Each row is a point on a tangle of strands that fork, close into loops and nearly touch. The rows are in no order.
In the rows, 128 means zero.
Points whose rows are less than 99.6 apart are linked; no others are. Some points are linked to none.
K_404: [118 121 132 123 143 180 138 158 105 124  92 121 155 154 135 153 138 151
 142  85 128]
K_911: [109 148 128 148 148  65  69 124 100 165 163 159 136 136  99 151 130 112
  78 159 164]
K_303: [132  86 133 118 135 157  93 127 135 129 138 113 138 181 146 129 123 119
 119  98 126]
K_500: [116 116 127 121 109 115  84 134 161 188 153 130  85  74 119 121 154 126
 111 146 141]
K_847: [113 207 122 117  91 118 127 159 110 171 123 134 102  90 117 121 154 172
 170 143 171]
K_168: [109 216 133 114  86 136 120 154 102 172 139 128  99  91 124  70 187 157
 143 137 200]
K_890: [108 216  91 109  66 124 150 168 142 138  94 134  97  42 126 127 143 155
 169 134 168]
K_853: [ 92 161 127 150 114  71 114 141 129 176 164 175  88  67 100 115 140 140
  80 191 169]
K_831: [169 105 112 132 105 143 191 106 137  70 113  87 146 194 176 112  99 122
 142  99 152]
K_889: [146 114 147 123 168 103 188 115 156 112 161 125 145 210 136 119  83 129
 118 128 101]
K_535: [180 139 150 132 180  89 210 107 146  80 153 167 161 199 117 126  81 122
 122 132  87]
K_782: [175  77 157 105 138 148 119  95 149 134 163 132 134 179 121 115 130 115
 131 103 109]
K_842: [113  65 130 138 150 103  91  97 184 169 171 139 135 134  97 129 129 106
 110 132 123]
K_363: [ 71 126 119 143 146  92  55 131 142 169 178 134 124 142 101 121 130 119
  84 144 163]
K_881: [139 114 119 132 126 111 177 119 151 123 167  61 109 194 177 103 108 117
 113 107  98]
K_716: [173 134 151 126  88 179 120  96 122 112  88 117 122  86 144 105 157 133
 191 120  91]
K_913: [103 134 141 153 106 179 148 126 153 120 100  87 151 125 114  79 155 162
 179 118 125]
K_987: [ 86 166 141 144  90 154  95 139 128 131 168 105 106 124 140  86 131 146
 137 134 164]
K_508: [208 117 148 130 143 163 124 112  89  99 143 105 128 204 161  90 137  99
 132  66 102]
K_38: [151  59 139 129 185 107 157 130 112 110 128 164 150 182 108 134 116 117
  88  99 105]
K_204: [185 108 164 151 141 163  93 103  95 118 149 119 152 177 123  64 163  84
 141  46  96]
K_367: [169  84 119 130 112 129 161 118 130 106 160 102 130 216 181 124  95 118
 111 102 120]
K_139: [145 106 138 139 126 111 119 111 128 139 125 170 128 100 119 141 100 153
 153 163  63]
K_919: [132 133 125 113 131 105  54 112  98 183 171 134  96 115 119 156 138  96
 126 135 112]
K_563: [148 144 138 149 106 164  78 105  80 123 146 107 125 165 148 102 127 137
 154  94 106]
K_273: [127 124 107 126  75  90 128 181 154 166  85 157 112  60 130 154 149  95
  77 163 121]
K_32: [143 112 141 112 118 124  79  95 155 175 171 135  88  97 122 130 141  99
 129 140  87]
K_297: [176  68 156  95 173 145 172 140 148 104 132 167 149 195 115 137 127 115
 108  84 125]
K_120: [118 164 129 110  84 111 111 148  93 184 115 145 112 115 116 165 157 162
 140 144 184]
K_928: [174  87 120 103 147 176  51 156 110 125 125 141 144 143 139 118 163 126
 129  47 111]
K_117: [163 122 151 181 123 170  48 101 105 153 140 120 150 156 131  71 170  89
 142  78 127]
K_307: [119 133 151 144 195  96 189  90 139  92 123 103 136 141  98 122 143  96
 111 193  98]
K_864: [127  97 130 125 149 125 165 111  84  66  99 132 141 157 155 179  95 113
  97 127 140]
K_325: [117 152 129 136 153 101  98 104  73 187 177 107 111 152 105 153 119 102
 109 120 125]
K_250: [190 118 158 107 186 133 177  92 107 100 147 178 109 169  92 136 107 116
 145  91  87]
K_329: [133  79 140 126 116 129 116 124 140 107 105 183 149  94 140 149  98 145
 131 162 104]
K_582: [101 133 141 117 148 132 181  95 134  85 117  80 114 140 145 148 103 107
 101 165 142]
K_199: [110 138 130 112 108 176 110 178 128 130  94  89 158 128 139 135 166 146
 161 114 139]
K_586: [106 130 143 159 162  86  97 104  74 155 156 136 119 130  94 168 130  91
  88 167 129]
K_810: [ 69 155 121 136 126 136 129 134 140 143 174 125  87  98 122  99 125 153
 107 153 149]
K_7: [ 88 146 104 159 149 126 171  91 151  97 128 115 131 164 123 103  78 156
 146 134 130]
K_356: [159  73 114 119 159 130 203 141 108  61 104 145 144 184 162 159  87 107
 107  95 132]
K_54: [ 94 156 101 133 149 127 142 126  97 115  93 100 144 134 120 184 104 147
 140 118 162]
K_958: [117 103 128 135 174 120 142 107 114 143 121 123 140 149 105 153 104 149
 129 119  96]
K_13: [ 94 106 125 111 132 142  73 155 128 155 142 102 143 156 137 153 133 119
 100 115 170]
K_464: [111 164 121 105 130  86 104 146  74 159 105 156 143 128 114 177 128 153
 133 143 184]
K_319: [100 148 127 158 107  99 109 110 109 161 142 157 101  77 115 145 116 142
 121 178 147]
K_930: [166 115 121 126 151 148 135 127  69 102 136 132 117 188 147 128 100 121
 137  59  99]
K_146: [119 143 130 125 140  79  79 158  90 185 123 170 151 105  88 176 140 138
 102 155 150]
K_22: [ 84 113 144 135 123 118 137 133 169 157 157 132  86  77 117 108 138 132
 102 161 112]
K_9: [130  81 114 133 136  99 124 122 127 121 156  98 133 197 181 144  93  91
  73 117 134]
K_166: [118 181 136 160  96 163  90 129  97 118 134  84 126 150 161  83 136 137
 137 125 140]
K_116: [ 90 157 114 154 130 153 129 112 151 124 147 112 120 142 118  96  88 185
 175 130 102]
K_975: [ 89 150 104 109  69 113 147 203 154 182 131 147 106  52 122 122 174 129
  94 149 179]
K_857: [121 160 122 141 149 140 144 100  97 135 132  67 106 158 131 140 115 130
 146 103 117]
K_65: [103 109 127 121 134 149 161 110 157  67 100 141 163 121 119 131  79 146
 157 161 126]
K_786: [135 116 148 172 110 153  47 139 137 165 125  99 169 136 131  68 175 122
 136  90 138]
K_682: [176  86 168 112 144 133 124  85 158 147 173 161 122 137  90 125 137 116
 147 115  75]
K_182: [142 109 151 159 174 104 108  99  74 103 122 144 130 120 122 164 129  78
  81 182 110]
K_333: [147 168 143 149  87 143 113 137 130 169 111  96 114  83 115 112 169 155
 174 117  90]
K_603: [ 91 126 121  96 102 113  70 168 158 175 139 127 133 132 125 142 156 136
 105 136 199]
K_499: [129  83 125 103 139 169 159 125  96  63  85 151 150 134 148 182 108 125
 138 124 132]
K_119: [ 81 163 122 137 106 181 155 145 158  99 125  99 121  85 135  56 140 158
 171 135 141]
K_16: [115 185 128 108 112 144 131 112 127 131 122  99  76  58 136 135 150 138
 158 148 126]
K_513: [150 100 126 155  81 153  64 138 179 170 121 121 140 105 119  65 157 133
 141 107 116]
K_180: [170  90 130 111 156 169 105 148  72  98 113 141 124 162 134 113 138 130
 134  48 113]
K_897: [162  90 148 129 144  98 133  94 162 152 144 166 125 103  97 118 129 124
 136 161  61]
K_206: [162 114 146 151 191  97 166  77  79  68 109 134 135 139 115 166 121  86
  90 155 102]
K_807: [120  84 147 151 119 174 138 134 145 141 111 108 166 166 108  80 146 156
 159 101 129]
K_107: [ 94 192 122 129 139 141 134  89 111 126 136  72  81 107 127 132 127 134
 167 133 126]
K_244: [141  83 147 105 154 151 179 132 135  74 104 170 171 151 131 148 103 126
 143 144 125]
K_999: [106 128 134 139 175  84 187 106 166  98 149  94 120 181 133 109 111 111
 103 163  95]
K_455: [153 155 109 144 124 156 110 128  70  99 112  98 145 194 175 128 103 137
 146  79 116]
K_376: [ 69 118 128 160 148 119 173 103 169  93 121 144 155 121 120 116  88 147
 138 179 135]
K_377: [ 92 189 102 142 116  67 161 161 125 164 130 168  87  26 105 107 144 145
  82 187 152]
K_711: [157 122 157 144 184 103 167  76 126  95 106 147 140 116  94 150 123 109
 123 162  98]
K_445: [141 110 132 151 142 159 171 116 124 121 110 114 165 197 105  98 110 156
 167  79 112]
K_910: [105 163 117 170  99  80 152 151 153 159 122 146  93  33 122 102 130 138
  91 169 107]
K_133: [157  51 125 117 107 142  93 146 144 139 114 180 139 103 131 131 124 138
 126 117 102]
K_312: [166 148 127 139 188  77 221  80 145  52 106 109 163 165 119 142 100  95
 112 149 116]
K_331: [148 140 129 126 152 155 130  73 103  92 129 148 126 157 132 131  86 138
 184 106  80]
K_29: [103  94 105 137 144 117  50  99 174 165 195 121 113 141 116 128 128  93
 106 106 158]
K_658: [155 153 148 161  75 164  90 134 105 140  76 104 140  84 133  91 181 137
 173 120 114]
K_888: [ 79 188 106 112 139 121 141 116 119 102  93 103 121  95 114 167 109 133
 142 149 184]
K_115: [ 97 174 128  75  94 132 107 183 126 142 143 123 103  93 154 142 158 136
 128 169 177]
K_433: [125 100 121 121  59 126 139 162 176 176  90 132  94  78 133 145 146 116
 114 136 126]
K_793: [126 121 133 141 109 103 158 114 169 149 109 135  97  45 109 131 129 134
 112 172  95]
K_398: [177 128 129 108 123 168 127  99 107 106 101 149 120 112 129 133 119 145
 186  94  80]
K_187: [177 105 133 120 198 109 188  92  86  69 119 167 113 157 123 153 110 102
 111 104  98]
K_940: [120 121 111 137 146 139 130 140  69 125  96 134 161 155 142 169 101 153
 136  82 147]
K_468: [132  82 125 141 116 135  72 118 184 177 145 133 132 121 105 109 145 137
 133  97 119]
K_439: [ 76 140 124 106 118  91 115 187 158 171 139 129 125  81 117 136 158 131
  75 155 177]
K_816: [113 185 135 139  68 145  74 154 122 166 147 126 111 131 138  72 164 139
 132 133 195]
K_155: [135 123 121 138 127 138  59 136  79 172 151 138 131 147 119 150 138 138
 139  80 142]
K_850: [135 123 120 116  88 119 147 144 154 150  82 138 113  67 119 146 142 143
 142 129  91]
K_362: [ 45 192  93 108 128 118 160 156 139  83 114 135 123  70 133 135 114 144
 134 170 192]
K_152: [ 80 133 143 138 150 106 141 118 120  84 138 107 127 126 143 140 116 105
  70 189 138]
K_665: [ 55 185  97 113 114 168 161 160 151  85 118 100 125  89 132 103 115 164
 151 145 182]
K_237: [ 87 160 122  91 106 154 131 155 139 117 123 116  91  56 143 141 146 139
 137 171 152]
K_832: [126 154 104 156 123 117 158 106 106 134 167  47  97 181 161 123 108 115
 118 108 131]
K_498: [111 116 130 133 147  91 115 102 118 111 163 104 121 162 159 142  96  78
  60 157 135]
K_184: [114 113 122  94 105 161  97 176 155 163 120 103 137  97 132 129 169 134
 138 114 121]
K_742: [100  96 137 126 120  99 124 164 152  96 109 157 150  82 136 133 122 124
 110 204  98]
K_642: [204 146 111 142 153 152 188  91 102  64 118 133 160 192 125  91  95 139
 171  58 108]
K_580: [111 163  89 106  58 131 116 211 173 184 128 136 115  70 137  92 172 138
 117 123 151]
K_411: [196 135 148 116 171 155 180  85 123  87 139 156 139 166 104 122  97 140
 188  84  95]
K_309: [140  68 113 125  83 126  69 144 176 156 115 172 147  92 137 164 138 109
 108 130 139]
K_532: [158 131  82  94  53 116  52 185 170 191 118 154 130  95 147 135 161 129
 123 114 158]
K_164: [129 129 140  91 125 165 160 114 136  89  88  89 132 124 134 146 138 134
 177 132 116]
K_84: [148 159 115 116  49 132  68 190 155 179 136 121 111  85 148  95 166 133
 133 120 142]
K_474: [158  74 112 127 183  88 203 161 117  77 122 156 168 186 138 143 105 108
  82  98 102]
K_676: [132 109 104 101  88  90  63 168 164 182 113 150 147  91 134 163 150 122
 100 142 178]
K_762: [ 83 135 127 111 135  97  98 178 136 113 125 141 151 106 130 152 121 134
  95 200 126]
K_262: [132 125 120  77 104 177 133 158 115  94  78 137 149  96 142 161 128 132
 184 121 109]
K_544: [196 143 111 141 187  61 233 102 131  56 122 157 171 177 122 139  81 101
 108 107 103]
K_70: [142 121 151 107 137 142 191  78 139  89 112  89 120 152 140 149 125 107
 139 128 140]

A fork is a point with three links, a tip a point with one. Leave the first point through the second and follow the links. Name the first fork or tip that comes.
K_940; K_54: K_445
K_474; K_356: K_116
K_376; K_65: K_297
K_29; K_842: K_930
K_913; K_119: K_184

A tip is a point with one link. Name the tips that can be reached along the links from each point below, in the order of the rows.
K_498: K_831, K_115, K_262
K_682: K_762
K_7: K_297, K_116
K_54: K_445, K_184
